Each row is a point on a landscape with many valleys, with its height.
From any point a ball rolls to the lowest of the 6 points nearest to it. It stops when none of these is lower. Distance is the straight distance between rows; heights are no part of it.
Z_183 (h 31.4): [ -1   4   2   3  10   1 -23   3  11]
Z_777 (h 25.4): [ -6  10  18   4  16   3 -34   0   2]
Z_755 (h 34.4): [  3  -1 -13   1   0   2  -3   7  15]
Z_391 (h 37.9): [ -3 -14  12  -1   7  37   4  14  -4]
Z_998 (h 7.7): [ 2 -4 -2  4  8 15 -8 10 14]
Z_712 (h 8.1): [ -1   9  10  -9   7 -12 -15   0  -6]
Z_341 (h 23.8): [ -3   9   5  -3  11  -8 -24  -3   8]
Z_756 (h 33.6): [  3 -13  10  -4   1  33  16  13 -15]
Z_480 (h 30.6): [  1   6   5  -9  -8 -25   6  -5 -17]
Z_923 (h 9.8): [ -9  -3  13  23  15  39 -32   5  11]
Z_663 (h 53.5): [ -1 -17   1  -4   5  39  11  12   6]
Z_72 (h 34.2): [ 12  -6  -1   4 -14  -6  32   0 -27]
Z_514 (h 37.3): [-12  22  -6 -13   2 -35  -5 -22  12]
Z_944 (h 52.4): [ 10  -3   0  13 -21 -30  34 -14 -29]
Z_933 (h 15.1): [ -4   6  19  -7   9  -3 -20   4 -10]
Z_170 (h 53.6): [ 3 -7 -2 -1  2 17  1 13  6]
Z_186 (h 20.5): [  0   3   7  -5   7  -2 -15   5   0]
Z_231 (h 24.9): [ -4  12   1 -12  -4 -32   0 -11  -7]
Z_491 (h 32.8): [  4  -4 -20   3 -19 -19  21  -1   2]
Z_754 (h 22.9): [  0   7 -10   0   6 -11 -16  -3  18]
Z_528 (h 30.7): [-12  -3  23  16  17  33 -27  11  -4]
Z_188 (h 31.7): [ 3 -4  6 -3  3  8 -2 11 -6]
Z_144 (h 41.1): [ -2   4 -10   7 -23 -41  24 -19  -7]
Z_266 (h 62.1): [  4 -17 -18  -3  -8  25  29   4   8]
Z_818 (h 43.0): [ -2 -22   4 -10  -1  40  27   7  -8]
Z_882 (h 27.5): [  0   0  -3  13  11  20 -25   3  22]
Z_682 (h 8.2): [  8  -4  -6  -1 -14  -8  22   2 -14]
Z_75 (h 67.0): [  0 -15 -16   1   3  33  11   9  21]
Z_371 (h 44.2): [  6  -6 -17   1  -9  -2  15   8   7]
Z_362 (h 25.1): [  2   3 -11  -4  -9 -22   7  -2  -1]
Z_953 (h 25.5): [ -2   2   0  21  11  28 -35  -1  25]
Z_632 (h 35.1): [  9  -9 -18   6 -19  -7  29   1  -2]
Z_656 (h 44.1): [  6   3   3   4 -17 -38  24 -19 -27]
Z_980 (h 29.3): [  0   7   1   7  14   3 -32  -4  20]
Z_180 (h 56.1): [  2  -7 -11   1   2  16   4  10  14]
Z_381 (h 28.9): [ -8  16  -5 -11  -3 -35  -2 -18   4]
Z_752 (h 10.2): [  7  -7  -2  -4  -4   8  13  11 -10]
Z_171 (h 40.9): [  8  -3  -6   8 -21 -26  30 -10 -20]
Z_292 (h 3.6): [ -9  22  15 -19   7 -27 -11 -15 -11]
Z_662 (h 52.3): [  2 -16  -7  -5  -2  30  24   8   2]
Z_845 (h 31.2): [  5  -2 -12   0 -12 -17  14   0  -3]
Z_524 (h 9.5): [  0  -3   2  12  11  28 -16  10  17]
Z_189 (h 6.1): [ -4  11  -4  -7   0 -26  -8  -7   6]
Z_929 (h 30.3): [  7  -4 -11   4 -19 -19  26  -5 -11]
Z_485 (h 38.5): [  0   7  -3  -1 -17 -38  17 -18 -15]
Z_40 (h 23.7): [ -1  -4  17  -1   9  18 -11  16  -9]
Z_689 (h 28.8): [-13  25  11 -17  14 -24 -22 -21   3]
Z_132 (h 38.9): [  3 -18   5  -8  -4  34  29   7 -15]
Z_865 (h 38.8): [ -8  20  -1  -7  12 -18 -25 -17  20]
Z_446 (h 31.9): [ -1  -2   7   7  12  21 -19   9  10]
Z_881 (h 20.0): [  3   3   9  -8   1 -10  -1   4 -16]
Z_490 (h 32.4): [ -5   6  10  11  16  11 -36   0  11]

For each start below, name the point where the ball stops.
Z_818 -> Z_682
Z_980 -> Z_189
Z_528 -> Z_998
Z_40 -> Z_189
Z_663 -> Z_682
Z_662 -> Z_682
Z_485 -> Z_292
